Points, in no order, along strands that fork, close into loops and pass close to each other.
Points whose rows are less than 44.9 apart are linked; no others are.
j_631: -9; -31; -4; -7; -1; -16; 1; 3; -32; -9; 15; 27; 1; 0; 0; 13; 8; -15; 9; 8; 9; 9; -9
j_57: -20; 2; -13; 4; 10; 7; -11; 2; 18; 7; 7; 0; -1; 8; 17; -2; -2; 25; -7; 13; -21; -1; -2
j_197: -14; -6; -5; 17; 21; 5; 18; 11; -4; -6; 14; 15; -4; 8; 13; -22; 14; -2; 1; 3; -13; -12; -1
j_509: 16; -2; -12; -13; -19; 17; -8; 5; -2; 5; 4; -9; -19; -8; 24; -2; -3; -15; -4; -14; 4; -11; -12
j_113: 2; 22; -12; 0; 6; -8; -27; -11; 9; 11; -16; -5; 2; 6; -35; 8; -7; 7; 8; -1; 3; 5; 5
j_687: -2; 10; 18; 7; 0; -13; 17; 11; -3; -11; -5; 15; 9; 1; 14; 2; 9; 13; -6; 8; -16; 10; -1
j_138: -12; -10; 28; -2; -15; 6; 29; -1; 6; -12; 0; 2; 10; -2; 11; -2; -2; 31; -7; 9; -3; 2; 16
j_764: 24; -1; -11; -27; -30; 3; -1; 9; 7; -4; -9; -10; -15; -7; 19; 4; -5; -10; -22; -14; -4; -11; -4
j_582: -17; 1; -20; -4; -12; -3; 17; 8; 12; -8; -10; 8; 12; 23; -3; -11; 15; 12; -12; -14; -12; -2; 2
j_327: -20; 12; 38; 37; 5; 6; -6; 5; 9; -2; 12; -4; 21; -7; -10; -4; -20; -14; -1; 13; 4; 10; 1
j_430: 8; 8; -2; 9; 11; -1; 2; -3; -17; 3; -10; 11; -1; 15; 9; -11; 12; 18; 19; -14; 9; 19; -1
j_71: 21; 12; -7; -20; -27; -11; 4; 2; -7; -2; -20; 1; 3; 7; 9; 18; 9; 0; -11; -5; 7; 8; -3
j_284: -13; 13; -1; 22; 8; 10; -8; -4; 3; 11; 8; -5; 8; 18; -4; -13; 4; -1; 3; -3; 6; 11; -3
j_602: 27; -28; -17; -34; -16; -16; 12; -7; -10; -2; -8; 6; -18; -12; 11; 14; -4; -3; -7; 6; -1; -6; 8
j_371: 15; -1; -1; -19; 7; 9; -30; 0; 0; 13; 5; -3; -24; -12; 5; 15; -13; -9; 10; 1; -4; -7; -8
j_165: 18; 11; -6; -6; 10; -1; 12; 5; 11; -5; -10; -3; -6; -8; 13; 1; 4; -3; -9; 2; -18; -14; 1
j_485: 3; -18; -9; -5; -1; 14; 4; 12; 9; -10; 11; -8; -18; -18; 17; -7; -2; -12; -11; 0; -16; -27; -10
j_826: 25; -14; 7; -17; -13; 4; 4; -12; -12; 5; 0; -9; -9; -15; 10; 24; -13; 0; 2; 9; 16; 6; 2
j_261: -24; 13; 33; 24; -1; 3; -13; 7; -1; 1; 8; -11; 15; 1; -21; 4; -10; -16; 5; 3; 16; 4; -4
j_787: 22; -7; -36; -3; 12; -16; 19; -12; 12; 1; -20; -6; 10; -7; -21; -7; 3; -4; -8; -8; 9; -3; 5
j_754: -8; 4; 2; 13; 19; 13; -14; 4; 10; 1; 10; 0; -17; -9; 0; -2; -1; -14; 3; 2; -11; -19; -8
j_935: -10; -9; 6; 9; 5; 8; -20; -14; 7; 12; 10; -7; 17; -1; -7; 25; -21; 3; 4; 18; 13; 21; -2
j_661: 0; -13; 3; 7; 12; -25; -10; 2; -21; -7; 9; 27; 1; 4; 6; 7; 5; -4; 10; 12; -3; 24; -7
j_285: 16; 3; -11; 19; 16; 8; 13; -8; 5; 8; 0; -2; 9; -7; -4; 10; 4; -23; 4; 7; 7; 0; -5
j_880: 21; 5; -18; -4; 11; 1; -7; -12; 22; 9; -13; -17; -12; -9; -14; -4; -6; -3; 1; -6; -2; -14; 2
j_505: 18; -10; -27; -11; 11; -10; 16; -3; 6; -13; -10; 9; -8; 1; -3; -35; 12; 5; 1; -20; -9; -7; 4
j_321: 16; 5; 16; 1; -11; 0; -10; -16; -3; 8; -7; -9; 11; -10; -4; 27; -11; 12; 4; 5; 24; 21; -2
j_682: 10; 9; 5; 5; 4; -21; 21; 11; -19; -19; -13; 25; 6; -1; -3; -12; 24; -15; -5; -6; -7; 0; -6
j_452: 27; -5; -24; -12; -1; -22; 16; -14; -3; 2; -19; 3; 14; -5; -15; 9; 10; -5; -4; -2; 11; 12; 4
j_61: 11; -3; -9; -17; -32; -8; 7; -7; -18; -8; -18; -4; 9; 14; 1; 5; 13; 5; 1; -20; 13; 12; -3
j_238: 18; -13; -30; -26; -7; -14; 10; 11; 14; -15; -5; 3; -15; -14; 1; 0; 3; -17; -20; 0; -18; -18; -1
j_866: -5; -5; -18; -4; -16; -5; 39; 7; 8; -16; -10; 3; 11; 12; 4; -11; 17; 2; -12; -6; -5; -10; 1
j_249: 17; -5; -14; 19; 22; 9; 0; -18; -10; 12; -5; -8; -5; -3; -24; -5; -3; -18; 15; -7; 27; -2; -2
j_392: 29; 0; -2; 5; 18; 7; -8; -14; -3; 9; -11; -8; -15; -16; -22; 1; -7; -19; 15; -7; 20; -10; 0
j_746: 3; -18; -30; -21; 7; -19; 12; -5; 25; -4; -15; -6; -7; -7; -21; -21; -3; 10; -13; -2; -13; -22; 16
j_937: 0; -6; -18; -8; 13; -1; -10; -17; 3; 2; -7; -2; -8; 9; -14; -25; -1; 26; 9; -15; 2; -5; 16
j_220: -7; 16; -14; 6; 9; -10; -23; -14; 9; 12; -10; 4; 11; 23; -14; 3; -1; 14; 6; -1; 4; 18; 1
j_599: -9; 22; 24; 14; -18; 12; 6; 3; 9; 8; -3; -24; 18; -3; 4; 0; -5; 12; -8; -8; 14; 10; -1
j_656: 11; -6; -22; -32; -12; -12; -7; 15; 13; 6; 2; 4; -20; -5; 6; 14; -7; -26; -16; 7; -15; -12; -9
j_574: -28; 26; 7; 12; -18; 2; 8; 2; 10; -3; -5; -3; 25; 24; -4; -6; 7; 10; -12; -3; 5; 8; 7
j_35: 22; -5; -22; 6; 11; 3; 15; -4; -3; -6; -16; 5; -6; 2; -5; -27; 11; 0; 7; -23; 2; 0; 4
j_520: -6; -4; -3; -9; 16; -33; -15; 2; -2; -10; 2; 29; 16; -7; -14; 19; -1; -8; -6; 20; -19; 14; -3
j_971: -9; -18; 4; -2; 3; -14; 11; -7; -11; -10; 4; 12; 1; 5; -9; -1; 4; 13; 1; 7; -4; -1; 13
j_715: -6; -3; -7; -11; 2; -10; -13; -6; 0; 2; 0; 0; 0; -5; -18; 17; -3; -19; 4; 6; 4; -5; -2
j_782: 14; 25; -8; 10; 21; 8; -29; -2; 18; 25; 0; 6; -7; -3; 3; 13; -9; -8; 5; 7; -4; 18; -20
j_172: -27; -4; -13; 17; 4; 12; 0; -12; 1; 8; 10; -8; 6; 24; -12; -19; -3; 7; 7; -1; 12; 5; 12
j_515: 5; -3; 28; 5; 0; -5; 5; -3; -21; -10; -5; 1; 6; -4; -7; 8; 1; -3; 13; -1; 17; 6; 7
j_794: 14; -5; 0; -22; -5; 16; -19; 4; 4; 11; 18; -10; -25; -17; 13; 18; -18; -23; 4; 14; -1; -14; -13
j_317: -23; 25; 28; 22; -18; -4; 5; 7; 6; -6; -6; -11; 32; 4; -5; 4; 0; -3; -12; 1; 12; 11; 1
j_365: -14; -7; -18; -7; 0; -6; -7; -4; 0; -3; 1; -6; 0; 5; -22; -10; 0; -10; 4; -9; 2; -16; 6
j_818: 8; -19; -19; -9; -4; 10; 5; -11; 6; 8; 6; -19; -7; -7; -3; 11; -8; -6; -2; 5; 2; -11; 0
j_905: 2; 6; 0; 1; -9; -18; 14; 5; -8; -16; -20; 8; 10; 0; -11; -1; 19; -15; -5; -11; 4; -6; -1
j_604: -14; -15; 1; 16; 16; -7; -7; 1; -17; 2; 24; 20; 5; 5; 9; 2; 4; 0; 11; 10; -5; 10; -13
j_625: 14; 6; -5; -26; -7; -6; -29; -9; 5; 0; -15; -6; -11; -6; -17; 9; -11; 2; 4; -15; 4; -4; -2
j_60: -40; -4; 25; 16; -5; -3; 14; 14; -2; -9; 18; 6; 23; -1; 4; -8; -1; 3; -14; 10; -8; 9; -3
j_442: -1; 21; 12; 7; -3; -1; 3; 3; 4; -6; -7; 6; 5; 4; 11; 2; 7; 9; -7; -9; -6; 7; -2
j_437: 15; -31; -22; -20; -9; 2; 12; 5; 9; -13; 3; -6; -19; -9; 7; -4; 2; -12; -7; -5; -14; -26; -5
j_628: -21; -12; -3; -4; 13; 6; -9; -9; 12; 6; 12; -2; -4; 7; 2; 6; -11; 31; -2; 15; -16; -8; 6
j_98: -6; -10; -16; 7; -1; 18; -5; -4; 4; 16; 11; -17; 0; 1; 1; 14; -7; 0; 1; 4; 3; 0; -5
j_958: 4; 5; -22; 14; 8; 27; 1; -3; 11; 24; 8; -20; 0; 0; 14; 11; -1; -8; -2; -1; 1; -5; -14
j_273: -16; 14; -20; -2; 9; 2; -6; 0; 16; 6; 3; 1; 2; 19; -2; -20; 4; 27; -3; 1; -21; -5; 10
j_504: -33; -9; 18; 5; -5; -6; 0; 13; -13; -10; 17; 13; 4; -2; 2; 0; 3; -1; -6; 5; -10; -1; -6
j_951: 16; 5; -15; -5; 6; 0; -15; 5; -10; -1; -3; 10; -8; -1; 4; -1; 8; -25; 2; -16; 6; -1; -17
j_513: 4; 0; -1; -33; -20; -4; -15; 15; 2; 13; 10; -1; -20; -15; 7; 29; -16; -27; -10; 10; -7; -7; -15
j_558: -23; -8; 9; 17; -2; 5; 7; -10; 4; 2; 10; -13; 15; 0; -28; 4; -12; -10; 1; 20; 15; -5; 20
j_659: 17; 8; 12; -9; -20; -2; -7; -5; -7; 10; -2; -10; 5; -13; 1; 34; -14; -9; -1; 6; 20; 18; -6
j_830: 6; -23; -3; -11; 14; 1; -20; -3; -11; 13; 21; 13; -16; -2; 16; 14; -13; 15; 14; 18; -7; 8; -3
j_194: 5; 17; 0; -9; -15; -5; -14; 17; 9; 4; 7; 5; 2; -1; 21; 25; -7; -12; -9; 8; -7; 17; -19
j_48: 7; -2; -20; 1; 13; -11; 6; -12; -7; 4; -13; 3; 4; 10; -18; -21; 5; 9; 9; -10; 10; 6; 12
j_741: 17; -7; -22; -10; 2; -9; 0; 5; -4; -1; 0; 7; -7; -2; -9; -8; 11; -33; -1; -13; 2; -9; -10
j_863: -35; 21; 16; 9; -2; -7; -23; 5; 6; -2; 9; 5; 10; 18; -12; -17; -3; 4; -4; 3; -9; 1; 14
j_332: -24; -10; 0; 20; 24; 3; -1; 5; -8; 0; 21; 11; -2; 10; 4; -14; 2; 3; 2; 17; -14; -9; 3
j_964: -14; 20; 20; -3; -10; 2; 1; 9; -2; -15; -7; 7; 3; 10; 4; -13; 9; 13; 0; -17; -2; -1; 9
j_377: -13; 22; 5; 22; 13; 15; -26; -1; 15; 15; 0; -8; 6; 8; 7; 1; -6; 10; 2; 2; -6; 11; -5
j_996: 11; 5; -2; -6; -4; 7; 14; -3; 16; 6; -1; -7; 0; -3; 28; 7; 1; 31; -13; 12; -8; 5; 6
j_215: -13; -5; 30; 4; -12; 7; 9; 5; -23; -6; 6; 0; 8; 7; 15; -5; -4; 22; 4; -6; 12; 15; 5
j_911: 7; -12; 2; -5; -10; 25; -11; 0; -9; 2; 6; -19; -22; -5; 6; -8; -3; -13; 10; -19; 15; -18; -11
j_68: 14; 12; -11; -26; -27; -12; -14; 7; -4; 7; -6; 3; 1; 1; 8; 25; -4; -9; -9; -3; 1; 13; -11
j_394: -10; -14; -2; -14; -23; -1; 12; -3; -21; -10; -5; -2; 7; 19; 6; -4; 9; 12; 10; -18; 16; 6; 2
j_816: -8; 4; 16; -6; -6; -20; 1; 5; 8; -9; -7; 4; 11; -4; -12; 20; -4; 2; -14; 14; -12; 4; 5
j_349: 24; -29; -27; -16; -1; -6; 2; 1; -2; -14; 1; -1; -16; -15; -5; -17; 3; -22; 5; -11; 4; -19; -10
j_107: 14; -24; -19; -20; -4; 9; -4; -6; 4; 12; 15; -9; -19; -14; -2; 14; -16; -21; 3; 13; 4; -18; -5
j_542: -17; -12; 18; 6; 7; 5; 17; -6; 3; -6; 5; 1; 6; 0; 1; -8; -5; 17; 4; 13; -8; -3; 17
j_819: -20; 20; 8; 17; 0; -3; -5; 5; -1; -1; 4; 8; 3; 27; -17; -27; 3; 2; 5; -3; -1; -3; 25
j_820: -18; -16; -12; -14; -1; -8; 5; 2; 20; -5; -1; -6; -6; 8; -21; -20; 0; 4; -4; -4; -12; -28; 16
j_45: -19; 0; 21; 31; 12; 9; 2; -9; -6; 1; 18; 0; 9; 10; -14; -21; -14; 1; 9; 12; 8; 2; 28
j_204: -19; 1; -4; -6; 1; -5; 1; 16; 3; -15; 1; 13; -11; 7; 2; -18; 15; -5; -8; -13; -23; -23; -5
j_272: -7; 15; -1; 12; -5; 27; 2; 3; 11; 3; -8; -22; -8; 7; -2; -22; 0; -3; 6; -22; 8; -17; 0
j_978: -21; -11; -20; 5; -15; 0; 23; -9; -3; 1; 1; -4; 16; 23; -17; -15; 6; 3; 1; -4; 9; 6; 7
j_987: 15; -3; -8; 0; 0; -5; 12; 16; -11; -5; 11; 14; -8; -3; 29; -4; 15; -14; -5; -2; -16; -4; -16
j_843: -1; 15; -7; 23; 4; 29; -4; 1; 10; 9; 2; -19; -7; 0; 4; -8; 3; -8; -2; -12; 7; -12; -8
j_218: 20; -5; -32; 8; 8; 7; 1; -12; -4; 16; -3; -5; -1; 0; -5; 5; 5; -17; 10; -4; 14; 6; -5
j_192: 1; 17; 27; 20; -3; 14; 8; 2; -15; -1; -8; -9; -3; 2; 2; -18; 8; 2; 13; -20; 14; 1; -2
j_488: 21; 5; 22; -1; 6; 4; -12; -6; -9; -6; -13; -8; -20; -20; -15; 2; -4; -9; 10; -4; 19; -12; 8
j_667: -27; 11; 2; -1; -18; -4; -3; -6; 7; -1; -5; -12; 21; 18; -21; 1; -4; 6; -4; -3; 13; 4; 10
j_222: -2; -23; 17; -11; -13; -11; 21; 1; -15; -17; 3; 6; 2; -11; 5; 11; 0; 7; 0; 7; 1; -4; 7
j_411: -6; -19; 2; 4; -8; -4; 20; 13; -22; -5; 16; 15; -3; -2; 29; -7; 13; 3; 2; -1; -8; 2; -13
j_680: 5; 7; 26; 1; -13; -8; 7; 8; -19; -14; -9; 2; 1; -6; -9; 3; 16; -17; -3; -10; 9; -2; 1
j_147: 0; -25; 1; -8; -11; -9; 7; 10; -21; -2; 20; 14; -4; -1; 19; 17; 6; -12; -3; 13; -1; 9; -14
j_705: 3; 5; -8; 2; 0; -15; 5; -3; 17; -2; -8; 3; 28; -5; -6; 36; -2; -8; -11; 24; -6; 22; -9
j_110: 25; 20; -1; -9; 12; 0; 8; -6; 16; 3; -18; -2; -4; -7; 13; 4; 4; 24; -5; -1; -17; -3; 5
j_387: -5; 10; 31; 21; 15; 7; -19; -1; -6; 2; 1; -2; 1; -10; -17; 2; -9; -18; 11; 4; 16; -2; -4
j_979: -24; 11; -14; 2; -3; 8; 16; 3; 12; -1; 3; 5; 8; 23; 6; -21; 9; 24; -7; -7; -20; -3; 3
j_859: 24; 6; 1; -4; 14; 4; -9; -8; 8; 15; -3; -1; -6; -9; 17; 23; -11; 11; 2; 18; -5; 15; -3
j_130: 3; 12; -13; -5; 1; 3; 12; 8; 10; -15; -8; 0; -9; 1; 6; -17; 12; -6; -10; -18; -15; -24; -2
j_480: -10; -9; 40; 6; -9; -6; 6; -4; -25; -17; -2; 12; 10; 1; -2; -4; -2; 17; 7; 1; 12; 22; 8
j_869: 5; 7; -1; 6; 5; 1; -8; -16; 9; 11; -9; -8; 16; 3; -9; 26; -6; 4; 6; 10; 15; 24; -2
j_527: 1; -10; -6; -11; 12; -29; -18; 7; -14; -2; 8; 34; 5; 4; -4; 12; 8; -4; 3; 15; -11; 13; -11
j_5: 18; -10; 3; -14; 3; 5; -18; -6; -4; 19; 15; 1; -7; -11; 17; 26; -23; 10; 6; 24; -2; 19; -6
j_270: 15; -3; -28; -11; 14; -24; 14; 1; 23; -7; -11; 5; -6; -11; -15; -28; 5; 12; -10; -12; -12; -9; 11
j_295: -1; 6; -23; -12; 14; -1; -18; -7; 21; 10; -10; 2; -11; 14; -9; -18; 0; 27; -1; -3; -20; -4; 6
j_292: 12; -11; 12; -10; -3; 5; -4; -2; -23; 3; 5; 11; -11; -1; 28; -6; 2; 26; 13; -7; 3; 11; 1
j_227: 21; -8; -16; 9; 15; -4; 24; -10; -17; -5; -11; 12; -5; 7; 12; -25; 17; 14; 14; -15; 2; 12; 5
j_570: 13; 14; 25; 8; 21; 2; -21; 0; -4; -3; -5; 7; -9; -21; -15; 11; -7; -16; 12; -2; 7; -8; 0
j_166: -8; 12; -2; 18; 9; -6; 1; 5; -12; -5; -7; 18; -4; 32; -21; -46; 6; 1; 14; -20; 1; 3; 15
j_13: -24; 9; 15; 9; 12; 2; -31; 16; 5; -5; 13; 0; -9; -4; -7; -5; -3; -10; 0; 2; -15; -18; -14
j_472: -21; 2; 21; 24; 1; 19; 4; -8; 4; 4; 13; -22; 6; 5; -18; -12; -10; -6; 6; 8; 15; -7; 27
j_414: 14; 11; -8; 1; 24; 11; -25; -7; 3; 18; 3; 2; -13; -10; 0; 13; -8; 0; 11; 10; -1; 8; -7
j_850: 12; 5; 3; -26; -24; 0; 0; 3; 7; -9; -10; -18; -13; -13; 2; 9; -4; -4; -7; -11; -3; -18; -1
j_842: 17; 11; 8; 9; -8; 15; 3; 7; -15; 0; -9; -5; -8; -2; 11; -6; 8; -4; 5; -23; 14; -5; -5
j_959: -4; 13; 13; 5; -12; 19; 5; 2; 8; 15; 6; -23; 11; -13; 17; 7; -6; 8; -4; 0; 10; 5; -6
j_665: -19; -22; 9; -9; 10; 0; -19; -14; 2; 6; 10; -1; -2; -3; -11; 11; -21; 26; 4; 19; -12; 2; 13
j_791: -27; -9; 4; 16; 7; -12; 12; -3; 7; -7; 13; 3; 25; 6; -31; 1; 1; -17; -6; 19; -3; -2; 15
j_549: -5; -3; 22; 23; 22; 0; -6; -1; -15; -5; 8; 12; -2; 4; -12; -25; 3; -3; 17; 7; 3; 5; 16
j_550: 2; -24; -1; -9; 5; -6; -2; 2; -5; 3; 14; 15; -21; -10; 21; 5; -9; 13; 4; 17; -20; 4; -1
j_34: -4; -19; 19; -15; -23; 1; 32; 1; -7; -11; -5; -4; 4; -7; 13; 9; 4; 25; -7; 3; 2; -8; 14
j_740: -14; 28; 27; 9; -9; 12; 8; 14; -11; -12; -9; 1; -4; 10; 3; -28; 13; 0; 10; -24; 8; -7; 6
j_698: 35; -11; 3; -33; -16; -8; 5; -9; -9; 0; -11; -2; -18; -12; 18; 20; -9; -2; -4; 8; 11; 5; 9
j_148: -9; 21; 14; -14; -23; 3; -8; 3; 14; -5; -13; -17; 0; -12; -14; 15; -2; -2; -11; -8; 5; -12; -2
j_969: 3; 9; -12; 12; 8; -10; 0; -10; -5; 1; -16; 7; 13; 20; -17; -10; 12; 6; 11; -11; 16; 19; 5
j_567: 17; 2; -10; -14; 4; 6; -16; -16; 8; 9; -14; -17; -14; -5; -2; 2; -8; 14; 4; -6; -2; -6; 7
j_922: 1; 12; -6; -12; 0; -6; -31; -8; 14; 5; -12; -9; 3; -6; -32; 12; -10; -7; 3; -7; 11; -4; -2
j_871: 16; 21; 3; 6; 5; 4; -17; 2; -8; 3; -18; -2; -12; 6; -5; -10; 11; -12; 10; -24; 12; -5; -13
j_142: 6; 31; 3; 10; 11; 5; -30; 9; 18; 11; -1; 10; 3; 5; 16; 9; -2; 3; 2; 5; -12; 18; -21
j_610: 17; -3; -32; -9; 9; -4; 11; -15; 22; 6; -15; -17; 2; -12; -27; 8; -1; -4; -4; 0; 4; -10; 13
j_936: -17; 13; 9; -7; -18; 1; -5; 2; 3; -2; -10; -20; 11; 9; -15; -1; 3; 2; -6; -6; 9; -13; 13
j_479: 3; 21; -8; -2; 0; -3; -14; 8; 6; 10; 3; 6; 2; 9; 16; 11; 2; 3; -11; -4; -5; 13; -15
j_115: 16; 1; 9; 6; -10; 21; 5; 2; 2; 11; 9; -14; -2; -14; 33; 2; -7; 9; 0; -1; 11; 7; -5
j_924: -22; 6; 24; 26; 7; 9; 2; 4; 19; 1; 14; -13; 33; -11; 1; 5; -18; -4; -9; 19; 0; 13; 2
j_319: -6; -11; 28; 1; -8; 6; 0; 7; -24; 1; 19; 3; -7; -4; 34; -2; -3; 19; 10; 2; 6; 13; -11
j_63: 0; 8; 1; 12; 11; 7; 13; 25; -7; -5; 14; 15; -9; -3; 32; -18; 18; -8; -5; -4; -18; -14; -15
j_814: -4; 7; 8; 1; 8; -23; -5; 0; 13; -5; -4; 13; 25; -5; -14; 23; -1; -7; -8; 19; -11; 13; -3
j_310: 1; 1; 7; 2; 7; -11; 31; 6; -14; -18; -10; 24; 5; 2; 16; -13; 25; 3; 1; -4; -16; 0; 0
j_592: 11; 0; 5; 31; 14; 17; 21; -8; -1; 3; 5; -6; 14; -12; 5; 11; 2; -18; -2; 13; 14; 9; -4
j_834: 12; -4; -2; -3; -13; 23; 22; 4; 5; 12; 7; -16; -7; -3; 36; 2; -3; 24; -6; 3; -1; 8; 0
j_125: 19; -6; -14; -5; -3; -21; 20; -4; 5; 1; -11; 3; 16; -12; -5; 28; 5; -8; -10; 18; -1; 14; -2
j_361: -19; -3; 2; 2; -4; -5; -2; 17; -14; -13; 11; 10; -2; 1; -2; -7; 13; -17; -1; -1; -8; -12; -10
j_677: -12; -18; 9; -9; 5; -5; -20; -14; 1; 7; 9; 2; 13; -2; -6; 27; -23; 15; 2; 25; 1; 23; 3
j_920: 0; -6; -14; -1; 14; 13; 0; 10; 8; 7; 17; -3; -16; -11; 8; -2; -2; -17; 1; 7; -14; -19; -11
j_476: -34; -7; 23; 29; 8; 7; 7; 15; 18; -5; 22; 0; 18; -4; 7; -6; -11; 4; -12; 20; -17; 2; -2
j_475: 0; -9; 15; -3; 14; 6; 2; -3; -5; 6; 7; 11; -16; -7; 26; -5; -3; 35; 6; 9; -13; 2; 6
j_301: 11; -11; -6; -20; -19; -7; 29; 4; -3; -12; -10; 5; -1; 3; 20; -4; 12; 2; -14; -7; -8; -6; 0
j_847: 21; -28; -10; -23; -17; 0; 19; 0; -13; -8; -4; 0; -11; -2; 19; 0; 1; 15; -3; -5; 0; -9; 1
j_609: 3; 6; 2; 24; 22; 0; 3; -5; -15; 3; -6; 18; -9; 14; -12; -34; 12; -7; 19; -13; 9; 5; 8
j_621: 4; 9; 20; 33; 11; 14; 13; 0; -1; 2; -7; -5; 12; -4; 1; -8; 5; -8; 7; 0; 14; 6; 4
j_875: -31; 18; 13; 9; -2; 6; -25; 10; 4; 3; 14; -3; 0; 15; -5; -8; -1; 3; -1; -6; -10; -10; -2
j_268: -11; -12; -6; -1; -19; -2; 21; -6; -6; -2; -1; -8; 21; 16; 0; 8; 5; 13; -6; -2; 8; 11; 5
j_324: -1; 1; -5; -6; -19; 22; -9; -1; 2; -4; -3; -23; -13; 5; -5; -9; -3; -13; 2; -26; 15; -23; -3
j_655: -7; -6; 8; -13; -5; -13; -16; 9; -2; -3; 6; 4; -4; -9; -10; 21; -2; -10; -4; 9; -5; 1; -9

How many points has the smallest loop of links through each point below? Write none if it is on no loop.
j_604 -> 9
j_194 -> 12
j_698 -> 17
j_951 -> 19
j_215 -> 20
j_715 -> 12
